Points on a hilly landscape, in no order, each with its height.
A climber steps from a point to the highest of its 2 nearest points, and stops where none of them is higher. Distance is the straight distance between rows; heights are no part of it.
<598> h=2.51: [ 22 -11   7 -14  11   8  28  -8  34  -9  16  -6   2  -2  14 -10  -4  -6
 -11   0  -5]
<424> h=4.82: [ -3   1  10  -1  24 -21  10   1  26  -6  -3  -1 -13  -2   7  28 -16  19
 -15   2 -10]
<728> h=5.11: [-10  16 -10   1 -21   2  17  24   7   2   4  21  -6   1  -3  13  35  -5
   2   6 -10]
<967> h=1.80: [  3  -8   6   2  23  -2   8  -7  27 -27   9 -31  -4   9   5 -17  24  15
  -9   7  -7]
<951> h=3.72: [ 13 -15  -3  16  31 -13 -11 -18 -14 -19   0 -17   1  -8 -14 -24 -20 -10
  16  -8  -9]
<641> h=2.32: [ -8  -1  21 -24   2  -2  19 -10   3  -2  17 -14  -4  23 -32  -8  15  -3
 -18   3  -1]
<527> h=3.34: [ 21   0  -3  25  22   0 -10   6  22 -28 -34  -1   0  -4  11 -16   1  25
   9  -7  -7]
<956> h=4.53: [-30 -20  -1  -1   0  11 -23 -18 -15  41 -11  -5  17 -10   1   9  -3   3
  11  -2  21]
<137> h=4.42: [ -6   0 -13   2  -4   5 -22   7 -20  -8  31 -17  17   2 -10 -16   1 -16
  -3 -20   5]
<213> h=3.16: [ 22 -14  13 -15 -11  -7  -4 -12 -13 -10  31   4   1  -6   4   7  20 -19
 -25  15  18]
<411> h=4.27: [-21  15  25   7 -13  -5   4  -6   7   5 -11  25 -23  -5 -14  -4  -5 -12
  -4  18 -13]
<218> h=4.41: [-13  11   5 -19   1   3 -12 -12  -1   9  29 -13  -5  -7  11   4  -3   8
 -13  29  -1]
<797> h=5.79: [-17   9   5   0  17 -19  15   7  22 -20  -2 -13   1   7  -2  10   1   6
 -31  -4  -7]
<685> h=1.86: [  4  -5  13 -20 -11  30   3  -9 -31   7   7  19   4 -24  13 -11 -10  -2
  18 -14  -7]
<47> h=1.44: [ -6  27 -22  19 -26  17  14  12 -25   9  -1   3   6 -16   6  -6  12  -6
  31  -9  -3]
<190> h=0.77: [  5  24   5  20 -25 -13   8  -9 -28  26   3   9   9 -18   0  15   9 -18
  -2  -2   7]
<211> h=5.77: [ 14   4  14  26  11  -6   2   2   0  12 -12  23  -3  14   3   9  14  -5
  17   2  10]
<208> h=2.53: [ 15   8   5 -23  -8  -5  19  -7 -24 -11  11   2  13   8 -13  -9 -10 -11
  15   6 -13]
<947> h=4.14: [  8  15   6   7  -9  -6  33  -7  22  -9  26 -32  -4  21  -2  -3  11 -10
 -36  -8   1]
<634> h=3.80: [  7 -10   2  19  19  -4 -35   5   9 -18 -30  -3  -4   9  -9  -7  14  29
   8 -11 -12]
<287> h=5.49: [ -6  -6   7  12   0  28 -29   9   0  18  -2   9  -6  -1   1 -13  -3  21
  16   1  10]
<952> h=3.86: [ 10 -21   0 -21  -7   2   0  -4   3   1  16   6 -20 -11  14  22 -14  16
   8  18 -14]
<415> h=4.80: [-11   8   9 -13  29 -12   1  -5  22  -7   5   1  16  -3  -3  -5  -2  -5
 -21 -18  -3]
<884> h=4.72: [  2 -14 -11  21  10  -1 -24 -15  -4  -5 -31  -4   2  -8  -3 -28 -20  -6
  25  -1   4]
<560> h=5.66: [  1  23  20   8   6  -4  -5   8  14   2 -39  24  15  23  -3  19  18  18
  -1 -28   9]
<319> h=6.03: [ -9  -1  -5  21 -29  25 -17  10  -9  21 -17   4  -3 -10  11  -4  20   4
  13   9  17]
<557> h=4.28: [ -6   6   3  -6  26  -6 -25  -5  18   2  26 -10   4  -6   8  -3   0   0
 -16   2   3]
<636> h=2.56: [  4 -10  23 -25   1  -5  13   8   0  -7  -2   9   6  13 -27 -12  -3  -7
 -16 -12  -3]
<143> h=2.74: [ -9  35  -5   7   9   1  19  21  16 -22  -5  -4 -22  37  -1   0  11  16
  -8  17   9]
<239> h=5.99: [-12   2   7  -1 -17   2  12  14   7  18  -4  20   3 -23   5   6  41 -13
  -6   8   6]
<417> h=4.76: [  1  26  16  21 -18  -1  -2   9   3  26 -20  22  10  17 -20  16  10   3
 -15 -24   9]
<184> h=2.76: [  8  21  -1  -3   0  -5  29  20   9   0   7  -3 -12  12  -4   6   1  12
 -11  16   8]
<139> h=3.35: [ 12 -25   1 -12 -11  10  -9  -4 -23  -1  22   4   0 -24  20   6  -4  -3
 -23   1  16]
<197> h=2.80: [ 11  -2  24  -8   0  -3  22   1   7  -9   2  -9   8   0 -27 -16 -23  -2
 -18 -30 -25]
<388> h=5.73: [ -8 -17  16   0 -23   7 -21 -17 -10 -22 -15  20 -14 -18   1 -11  -4 -20
   2  12 -17]
<306> h=3.15: [-12  14   5   1 -17  11  18  17  -6  -1   9  -8   5 -12 -16 -16 -21  -8
  -5 -23 -24]
<155> h=3.69: [  9   0  -6  13  34 -10  19  16   0   1  -8  -2  -6  13   3   3 -14  11
  12   4  25]
<146> h=3.99: [-19  -4  -4  -7   2   2  -6 -16 -32  34  -5   5  12 -14  19  12   6  -8
  17  16  37]
<299> h=2.05: [  5   4   3  -5  11 -17  11   4 -21   2  -6   7  18  19 -17   3  -7  -2
  31 -17 -12]
<629> h=3.54: [-19  -1 -21  27   8   9 -32   2  13   1  -5   8  -7   8   7   0 -15 -16
   4  -9  15]
<460> h=4.30: [  1  -9   4  -4  14 -13 -16  -8  21   3  -5  10 -17  -7   2  25 -17  20
   5  10 -17]
<46> h=0.49: [ -5  40   2   3 -24   1  16   3 -12  37  13  15   9 -24  -9   8   5  -3
  -4 -14  -6]
<574> h=4.71: [-18  18  -8   0  -5   3  21  19  22  -8  10 -24  -4   6  -3  -7  11  -8
 -38  -6   1]
<768> h=2.94: [ 30   2   9   1   2 -11  -7  -3  -9  -8  14   9   6   8   2  -8  10 -16
  -7   7   7]
<604> h=4.83: [ -2  -2 -10 -25 -16  10   2   3 -26 -10  34 -16  14  -4   2  -8  13  -8
  -2 -14  -5]
<920> h=1.69: [  5   7  -3   1 -22  19   8  11 -25   8   0   5  20 -26  14 -21  13  -4
  22  -9  -8]
<529> h=1.25: [  6 -17   1 -16  19   3  26  -9  10 -16  15 -10  -5  32  -1   2  23 -11
  14   6  -1]
<15> h=4.06: [  8  11   8  18  -8  -4 -11   8  -5  23 -32  -4  12  28 -28  17  -4  28
   2 -21  -1]
<396> h=4.48: [ 11  -5  -9  16  19 -12 -18 -10  -6  14  20   8  -4   9  15  20 -16  -2
  23  11  20]
<648> h=0.26: [ -9  24  -2 -22 -22  19  33   6 -16  30  20  16 -12 -28  -3  13   4   8
  -4   0  12]
<970> h=3.48: [ 11 -20   3 -19  -8   3  15   8  18  -8  22 -14 -19  12  -2  10  -3  21
  -6  10 -24]
<78> h=4.98: [-21  -2  14  -5 -25  16  -8  -8 -14  -2  -7  26 -23  -6  -2  -4   5 -14
  -3  16  -2]
<233> h=2.28: [  2 -11   0  -9  28  -7   6 -18  35 -42 -15 -19   5   6   3 -20  14   2
 -14  -7 -10]
<573> h=1.33: [ -9 -15 -21 -19  26 -14  -4 -12 -10   1   3  -8   6  -4  -7   5 -38 -15
   6  -6   6]
<289> h=4.01: [  6 -18 -22  22  27  -5 -38  -6   3   6   5  -5  -3   0  12   0  -7   0
   7   0  30]
<9> h=1.13: [-10  21 -19  24 -28   4   8   1 -37  27  -8 -11  11  -7   0   8   7  -4
  20   1   9]
<54> h=5.06: [ 21  19   1  31   5  -3   0  -7  -8  24  13  22  -4   7  15  13  -4 -10
  20  13  18]
<585> h=5.05: [-24 -15  -2   0  20  17 -27  -9   5  32 -10   5  -2   2  -3  -2   0  11
  20  -1  23]
<842> h=1.54: [  3  -7   6   9  36   8  10  -9  22 -25  25 -14  -8  20   5 -11  10   5
  10  -8 -11]
<526> h=4.00: [-13  16 -11  22   2   4 -14   9 -18  10  18  -9  13  -9   1 -15 -18 -21
  -2 -16  15]
<169> h=3.61: [ -2 -15  -2 -13   4  -1  -7 -15 -44  15  12   1   7 -20  16   6 -11 -10
   5  10  21]
<703> h=3.14: [ 11 -11   2  -8   3  -8  29  19   8 -14   9 -24 -14  21  -7  15   8  24
 -18   9  -4]
<796> h=3.06: [  7  -9   4  17   8 -19  -5  -5 -10 -15  -2  -7   4   3 -14 -16  -4 -15
  -1  13   4]
<230> h=1.65: [  3 -15 -10 -16  33 -15   8   3  -4  -9  -8   8   6  15 -18  10 -25  -9
  20 -17   1]
<187> h=4.26: [-16  14 -12  11 -12   1  -8  17  16  -1  -7  29 -18  18   1  17  21 -12
   5   5   4]
<162> h=2.36: [  2   8 -10 -20  -8 -14  18  -7  12 -17   5  -3  10  -5  12   0 -23 -19
 -10  13 -21]
<535> h=3.62: [-20   7  36  -2   8  -5  17   4  23  -7 -24  17 -16  -4 -12   1   4   1
 -14   4 -13]
<916> h=6.69: [ -8   6  -4  27 -22   6   0  13   6  24 -10   9  -2 -29  20   3  27  -7
  -5   4  16]
<657> h=0.95: [  5 -20 -19 -22   8   3  27   5  10 -22  13 -24   4  30  -4  -8   8 -10
  10 -12 -10]
<124> h=5.72: [  3 -23   4   8  -1   5 -18  -8   4 -18 -25   8  -5 -16  -4 -22 -13  -7
   7  -2 -19]
<36> h=4.84: [ -6  -8   3 -18 -22  10  -3 -11 -11   1  41 -17 -19  -8   2   6  10  10
 -17  19  -7]
<326> h=3.18: [ -9   8  25   6   7   6  23   5  34  -6   2  14 -28   6   0   1  17   1
 -21  10  -1]
<219> h=2.93: [ -1   1  -6   6  36   3 -11  -7  37 -35 -23  -2  -1  -7  10 -23  -2  11
   5  -6  -6]
<890> h=3.49: [-24  23 -14   2   8  -3   0  26  17 -18 -21  15  -9  31   5   9   7  -2
  -5  -3   3]
<56> h=3.12: [  5 -14 -33 -20  -7 -26  -5  -4   4 -19 -19  -2  12 -19   9   5 -18 -12
  -3   9 -25]
<347> h=5.63: [  2 -22 -20   5 -22  -6 -23  -9 -15  22 -34  -7  20   5   0  22   5   7
  16  13  11]
<447> h=3.82: [  8  -9 -21 -10 -23 -13 -18  -3 -24 -12 -17   5   8 -11  11   7 -14   0
   0  10 -12]
<483> h=4.61: [ -8  -9 -25   5 -15  -6 -22 -14 -34   7 -21 -12   8  -9  18  19 -10   0
  12  10   6]
<559> h=4.05: [19  3 -4  7 28 -6  0  6  4  1 15 -5 -7  5 16  0 -4  7  5 27 25]
<835> h=5.37: [ -8  -7  -6 -28 -28  17   5 -22 -16  -4  36 -30  -4   8  -1 -14  25  -6
 -11   2  -6]
<25> h=4.79: [  8 -33 -16  -3 -11 -10 -36  -7   3   4 -35   8   4   4 -14  17  -1  13
   7  -5   2]
<355> h=2.00: [ 11   5   4 -17 -13  26 -10   9 -11  15   6   6  -1 -15   9  -2 -28  20
  18  -8 -14]
<333> h=2.16: [ 21 -13  -6 -15   0   5 -10  16   7   7  -5  -7   2 -22   6 -10 -22  27
  -5   1  -4]
<649> h=4.52: [ -4  -9   0  11 -19   0 -13 -13   2  30 -42 -10  24  21 -23  24 -11  22
  11  -1   6]
<302> h=2.09: [  4  18   2  -2 -19  -7  18 -11 -10 -20  19  -8   7   2  -5  -4 -14 -24
  -3   7 -27]
<122> h=2.30: [ 28 -20  -9 -14  15   5  10  10  25  -5   8 -17   1 -25  15 -14 -14  15
  -5  -6  -5]
<453> h=6.70: [ 11   8  11   3  13 -10  11  17  10  -1 -25  24   4  17   1  16  19   9
   7  -5   3]
<530> h=2.79: [ -1   2  16  -8  -7  12  28 -10  17   2  13  -3 -11  -7  10 -17   8 -11
 -17  15  -6]
<40> h=4.23: [ 12 -13  -3   6  -2  -7 -38   8  -7 -10  -8   3   1   9 -13  -3   4  19
   1  -4  -1]
<300> h=3.56: [-19  26   3  19 -21  11  -3   8 -16  12   5  -5   4 -22  -3 -16 -17 -15
 -10 -23  -5]

For each start below, name the point where the climber stops.
<636> | <835>
<355> | <388>
<46> | <388>
<657> | <347>
<629> | <453>
<529> | <347>
<184> | <797>

Call two points neighbours if one is among the 2 nearest of the other. Go from one point of each pair to the other, from neighbour to neighbour, staying as high as possible. Name the lowest point that can't be avoided.
<797> and <453> | <629>
<208> and <453> | <302>
<916> and <388> | <768>
<453> and <347> | <15>
<797> and <835> | <557>
